Each row is a point on a landscape with many peaks, with its height.
From any point a climber takes the steepest step (rise divided by distance) to one of its 2 nearest points. It stops when none of these is higher. Distance is the straight distance between rows; heights are no part of it.
J_689: [ -8 -13   5  -6   3 -10  -5  16  14  -5 -12   3  11  -3   9 -17  -4  -2
   3  -2 -12 -11 -17  14 -10 -15   0 -10  -9  -8   7]  (h 24.8)
J_938: [-12   6   5 -12  -5   2   7   7   1   3   3  11   2  10   8   4   3   5
  -1   4  -5  11 -26 -29  -5   2  -3  10   2   5  -2]  (h 35.0)
J_237: [ 17  -3  24  -5 -20  -6   7  12   8  12  -8  -3  12  12   1  17  10  13
 -12   5  -1   3 -27  -6  -4  31  -7   7  -5   8   4]  (h 45.0)
J_66: [ 12   5   7  16  15 -12  11   3  -7 -10  -3   4   8   2   9  -8  -5  11
   0  -1   2  -5  -3   2   3   9 -33 -15   9  -2  22]  (h 43.7)
J_436: [ 13   4 -13   0 -19   3   4  -1   2   6  -6 -12 -10  10  -7  13  13  14
 -23  12  10  15  -6  28   8  16   9   5   2  12 -20]  (h 0.6)
J_577: [ -9  -9   6  19  26   7 -16   1   5   8  16  12   2  -1   8 -14  11   6
  13 -24   1 -24  10  -6  18  -1   5  10  -9 -10  -2]  (h 35.5)
J_143: [ 10  13 -16  -1   2  -1 -13  -7  -5  10  17   6 -12 -14  -2  -9   7  -9
 -12  -9 -12 -12  27   2  -6  -6  13   7   5  -9  -6]  (h 56.8)
J_228: [  1  -5  18  21   0 -12   6   3  11   6   5  16   6   6 -10   9  -3 -11
   8  -7   8  -6   3 -17  -7  24   3  19 -17   4   4]  (h 48.4)
J_826: [-22  -6   4  -6  19  18 -13 -21   5  -6  21   6   7  16  -1   0   2   2
   1  -2   0  12  -4 -16  15  -7   4   4   4   3   2]  (h 31.5)
J_238: [-11 -12  -6   6   1  -7 -26   9  -4  14   9   0  -2  -2   8   1   5 -15
  21 -16  -4 -10   4 -25  23  13   3  -2  -8  -3   8]  (h 72.8)
J_804: [-10  -9 -19   2  15  15 -20 -17  12   1  16   5  -2   1   7  -7   5   8
  14  -5  14  12  20  -8  13  -1   7   2   9   0  -2]  (h 37.6)
J_134: [-12  12  13 -11  11  10 -19   2  -8  -8  10 -19 -13   2  -5 -17 -12   0
  -2   7  -1  10 -24 -10  19  18  -7   2  13  -2  21]  (h 47.2)
J_546: [-24   1   0  11  13   6  -2  -5 -22   6   7  12   2  -3   4  -1   8  -6
   2 -14  -8   9   3 -14  20 -13  -7 -15  -3   4  10]  (h 25.2)
J_741: [-20   6   7  -3   7   3 -29  13 -16   8  17  -5 -17 -12   2   3  13 -12
   5 -13  -2 -18   2 -35  26  14  18   3 -17  -9   6]  (h 74.3)
J_10: [  6  -1 -28 -12 -12 -12  -3   1   8  -2   8 -12 -15 -20  -3   8  -3 -31
 -10   8 -11  -8   9   2  -4  13  10  -1   4  -3  -8]  (h 42.8)
J_499: [  2  -4   2   9  -4   8   5  -7   0  -4   4   1 -11 -18 -10   0 -17   4
  -8  -5   8  14  16   7 -21 -14   6  15   1  15   9]  (h 31.9)
J_303: [ 11  -1 -20  -8 -18   1  10   3   4  -2  -3 -13  -5   1   8  13  10   1
 -16  12 -10  16   4  18  -9   9   6  -5   7   3 -23]  (h 1.3)
J_252: [-17  14  18   6 -13  -8  12   6 -22  -1   0   9 -12 -13  -1  11  -4 -16
  19   3   9 -15  -3 -31   0  -5  22   8 -23   0  -9]  (h 47.0)
J_17: [ 12  -7 -10 -22   0  21  14  -6   9   1  -9 -10   6  14  -1   6  -6  24
  -2  -4  -8  16  -8  14 -13  -4 -16   2   7   2  10]  (h 34.6)
J_694: [  7  -7 -24 -12   9  23   9  12   9  -9   6 -10 -11  11 -20  -1 -10 -14
   3   3   8  -3  13   9  -3 -11 -13  12   6   3  16]  (h 41.4)
J_49: [-11   2 -14  -4  -7  11  17   4   6   4  -8   4   1  20  -7   3   3   6
 -15   6   0   3 -32  27  27 -11 -16  -3  -1  21   7]  (h 68.0)
J_743: [ -8  -1  -8 -20  -3  -2  -9  -3  -4  -7   6  -3  -5 -13  10 -12   0   4
   6  -2  -5  -3  11  -8  -3 -13   4 -11   3 -12   1]  (h 14.8)
J_527: [ 16   3 -23 -17  -4 -10 -15   4   9  -6   3 -18 -11  -8  -1   0  -1 -22
   7   4   1   1  12   8   3   7 -13   1  17  -6  -1]  (h 39.2)
J_852: [-14  10  13   2   0   3  -1  -4  -2 -11   3   5  -1 -11   8  -6  15   4
 -17   6   5   2 -10  -6 -11 -11  13  -3  -1   5 -12]  (h 31.6)
J_697: [ 22   7  10  26   6 -12  -4  12   4   9   4   1   2  -1   1  -5  -2 -10
   5  -9  -6  -8   8  -5 -14  24   5  15 -10  -4   3]  (h 52.6)
J_792: [-10  10   8 -20  -1   7   3 -10   0   5  13  15  -2  -5  -5  -4  11  -3
 -18  -6  -3  -6  -2 -27   4 -13  16   5   0   0 -15]  (h 27.3)
J_805: [-10   5   8   4  -5  -7  -6   9 -11   7   2  11  -1   1   4   3   5 -11
  14 -12  -3  -9   0 -32   7  -9   6   7 -13   1  -1]  (h 57.3)
J_685: [ -5   9  11 -10   5   6 -22  16 -18  -3   9 -16 -17 -12  -4  -4   2  -5
  12  -5  -4   3 -17 -27  12  10   6   7  -3  -4  11]  (h 55.6)
J_616: [ -4  -4  -7  17   3  -9   1  -3  -3  -3   9   9   0 -21   4   4   4 -19
 -13   0  -5 -14  18   0  -9  -7  14  -5  -3  -3  -5]  (h 48.1)
J_880: [ -9   2 -10  -9 -20   3  14   3   8  -7   1  -5   1  10   7  19  17  -1
   1   8  -8  10 -22  -8   4  11  -8   4   3  16  -1]  (h 38.1)
J_691: [ -3   3   0 -26   7   7 -16  -5  -2 -19  16 -15  -5  -9   8  -4   6   2
   7  -5 -13 -22  -2 -17   1 -23  -9  -2   3 -13  18]  (h 17.5)
J_664: [-13  -7   2  10  28   6 -11   6  13 -10   8  16  13   2   7 -19  -3  14
   6  -8  12 -12  -1   2   2   0   0  -7  -8 -18   1]  (h 30.0)
J_760: [ 24   8  11  15  -8   4   2  -1   1  11 -15   0  14  11  -5   5   6  18
 -18  -6  15   4 -13  39  -5 -11  -9   4   1  21   0]  (h 57.1)
J_993: [  6  -3   4   8   5  -2 -11  -7   1   5  -5   0   4  -4  -3 -16 -11  13
  13  -4  15   7  17  -1   3   7  -2   0  -3  -3  10]  (h 9.2)
J_401: [  4   0  -1   5  -1 -11   7   0  -1 -12  -8 -13  -4   2   4   0  -9   8
  10   6  -6  -2  19  15 -12  22   6  -8  -7 -20  -5]  (h 48.6)
J_208: [ 21 -10 -10   5   4 -18  -7  21  -2   2   2  -9  -1  -2   6  -4 -14  -5
   5  -2 -13  -1  12  -1 -13  34   4   0  -8 -22  -4]  (h 59.0)
J_312: [  2  13  -9  -7 -10 -11 -25  -8 -11  -4   9 -15 -13 -15   5   5   9 -22
  -2  -1 -21 -12  11  -6   2   0  12  -1  -1  -6  -5]  (h 48.0)
J_468: [  3  18   8  10   2  11   8 -12  -2   7  -8   8   9   8  -3  -4   6   9
 -20   1   2   7 -29  21   1 -18 -15   4  11  26   0]  (h 61.3)
J_722: [  7   2   2  -8 -17   1   6  -1   7  -3 -10  -6 -14  -9 -17  -4 -12   6
  -5   2   9   4   5  22  -8   5   6   7  -3   9   9]  (h 31.8)
J_427: [ -8   2  -8   1  -9  -4  -1 -10 -10   1  -5   9 -11 -18   5 -17 -20  -2
  17   2  12   3  24  -4   9  -8   7  -5   2  -5   3]  (h 11.7)
J_179: [ -9  -3  -8  21 -12 -17   2   6  -5   6 -11  -2   2   1   4  21   2 -32
  11  11 -20  -7  -2  -3 -11   0  22   1  -9   1 -17]  (h 42.1)
J_776: [ 15   5 -15   1  13  11   3   3  -1   2   7   4 -11  -1 -14 -13  -4   1
 -13  -3  -8   1  25  16 -16   6   8  11   5  -7 -10]  (h 49.3)
J_297: [ 17   4  -1  -4 -15 -11   6  -8   1  -4  -2 -13   2  -7  21  20   9   6
  -8   5  -6   7   6  -7 -19  17   9  -2   8  -2 -27]  (h 2.2)
J_642: [-14 -16   0  16  -5  -9   3   6 -11  13   3  17   1   0   5  16  -7 -16
   9  -8 -18  -5  12 -10  -8  -5  26   1 -25  -5 -11]  (h 47.5)
J_900: [ 16   8  10  29  11 -13   2  15  -8  -1 -15   0  14   9   9  -4   5   6
   1   1  -9   4  -3  23 -11  -5 -22 -11   5  -1   2]  (h 47.3)
J_850: [ 11   4  25 -12  -7  -1   5   0   5  11 -10  -1  14  10  -8  -3   3   8
  -8  -4  -7   0 -18  -3   6   8 -14   2  10   5   8]  (h 48.3)
J_732: [ 13  -4  -7 -12  -8  -7  -6   5  17 -10 -13 -16  -5   3 -12  -2  -8  -2
   7  14  21   5  11  23   3   6  -6  -7  11  -4   4]  (h 35.3)
J_838: [-19  19  11  -4   9  21   1 -15 -19   5  10   4  -5 -14  -6 -11   3  -3
  -9 -14  -2   4  -4 -20  10 -21   9  -2  -4   9   5]  (h 24.1)
J_995: [  1 -13  20  -5 -26  -2   4 -20   5 -14 -11 -13  11  -3   9  18   5  16
   9  16  14   4   5   4  -3  -7  17  -5  -6   6  -9]  (h 4.9)
J_354: [-18  -6  21   8  -5  -8  20   3  -1  -3  -1  15   0   6  -7  12 -12  -3
  20  -1  11 -12  -3 -26  -4  18  18  11 -32  -8  -3]  (h 42.7)
J_172: [ 21   7 -21  -2  -3 -11   2  17  -6   7 -16   6  -3   6  -1 -11   1 -17
  -5  10   7   8   1   6   3 -10 -20 -15  26  -5 -20]  (h 62.2)
J_977: [ -3   0  -4  -6   6   7  14   3   4  -7 -11 -15   6  17   4  -3  -2  18
   3  -8 -16  -2 -19  22  -3   6 -22  -3   3   4  22]  (h 37.1)
J_273: [ 18   4   2   9  -3 -11   8   1  -7   3 -16  -3  10  -4   4   3   8  17
 -20   1   7   8  -2  26 -12  -7 -15 -13  10   5  -7]  (h 52.0)
J_21: [-16  -6  22 -18 -11  -9  -2  12   6   0 -16  -9  -5 -12 -10 -18 -11  -8
  10  -6  -6 -12 -19   7   0 -16  -1  -6 -17  -8  15]  (h 22.6)
J_706: [  6 -14   1  14 -10 -13  17  -4 -14 -14 -10  -7  -5  -3   6  20 -16  11
  -1  12  11   3  21  22 -18  10   3 -10  -4  -5  -4]  (h 40.7)
J_968: [-12  -7  13   6   2  -7  -1  -8   0 -13   2   9  14 -21   8   3   9  -6
  -6   6  -4 -11   5  -1 -11 -24  22 -12 -11  -6 -16]  (h 39.1)
J_112: [-12  -3 -13  -6   5   8   7  -4   8   3 -20   6   7  20 -13  -3  -3  -2
 -12  14  11  16 -18  25  12 -20  -9 -13   6   5  -5]  (h 75.8)
J_310: [ -3 -28  -1  18  11  -2  -2  10   1  16   5  17   8  -2   8   5  -3  -4
  10 -23   2 -18  12 -11   4  -6   8   2 -19  -6  -6]  (h 41.5)
J_596: [  4   8  21   1 -10  -3  -6 -19  -4   0  -6 -11   6   2  -7   6   0  16
   9   8  10  18   6  -5  -3   1   3   0   0   7  -2]  (h 7.1)
J_847: [ 14 -16   0  -7 -28  -9   4 -20   4  -4  -5  -9  11 -12  13  33  -1   3
   2  10  -3   5  13   3 -14  -7  10  -4   7   8 -11]  (h 3.3)
J_242: [  3 -11   9   9  -3   2  11 -11  -4  -4   1   6  -2  -8   2  12 -14  23
  -9   3  19  12  26   1 -17   5   9  -1  -5   2   7]  (h 35.7)
J_160: [  3  -2 -32   2  19  22   2  -8   6   6  16   7  -5  14   0  -5  -6  -2
   9   5   7  12   9  -5   5   3 -15   9  17   5   1]  (h 44.2)
J_875: [ -3   9 -19   7  -5  -4  15   8  -2   9 -16  14   0  14  -9  -2  -3 -10
   4  13   3  14  -5  14  10  -9 -11  -7  12   2  -4]  (h 68.6)
J_317: [  8   7 -24  -6  23  16   2   3  14  -6   1  12  -1  17  -8 -12  -5  -3
  -2  16  18  -1  -3   9  -1  -4 -19  -7  22  -4  -5]  (h 47.6)
J_400: [ 13  -7 -21   4   8   9  16  19  11  -9   8   0 -13   4  -4  -1  -9  -6
   4  -2  -1 -11  14  14 -22   0  -5  17   0  -5  -1]  (h 44.6)
J_283: [ 11   5  20   7   6  -8   6  -1  -7  -8  -8 -17  10  16   6   5   7  17
   6  -2 -17  -5 -17   5  10  11 -39  -1  14   3  24]  (h 40.2)
J_124: [-15   4  18 -20  -1   1 -11  -2   2 -16   2 -18  -3 -12  -7  -8   3  -5
  10   0   0  -6 -14  -3   9 -16  -6   0  -3   3  21]  (h 20.1)
J_590: [ 12   9  -3 -11   5   5   6 -14   2  15  -4  13   9   9 -14 -12   1   5
  -7   2   4  -1  -2  -9  14  -2 -17  -1  20  -3   2]  (h 52.5)
J_347: [-25  -6  -4   4  11  17  -2 -15 -10   9  18  12   3   7  -5  12  10  -2
   0 -17  -2  16  12 -25  18 -11  13   3  -7   4  -3]  (h 28.2)
J_902: [  2  16   4  -7  20  13  12 -20   2  19  -1  18   5   9 -11 -21 -10   5
 -21  10   7   2 -18   8  11 -11 -10  -3  11  10  -5]  (h 56.7)
J_601: [ -3 -14  10   9  26 -12 -14  18  11 -11   1   3  17   1   8 -17   1  -2
  10   1  -6 -16  -8   9  -2  12  -2 -20  -7 -24   5]  (h 27.0)
J_128: [ 10  -2   6 -20 -29   2   1   5  17   6  -7  -4   4   7   2  12  13  14
 -11   6   0   9 -25  -2  -4  13   6  16   1  20 -10]  (h 41.8)

For each start below, name the point where the climber stops.
J_826: J_468
J_436: J_468
J_722: J_143
J_847: J_642
J_838: J_143
J_977: J_468
J_880: J_468

Call two points neighbours if one is among the 2 nearest of the other. Go from one point of each pair to the other, from neighbour to neighbour, staying as high as possible. Name the lowest point that can't be avoided.
J_741, J_208: J_354
J_468, J_642: J_694
J_642, J_143: J_179
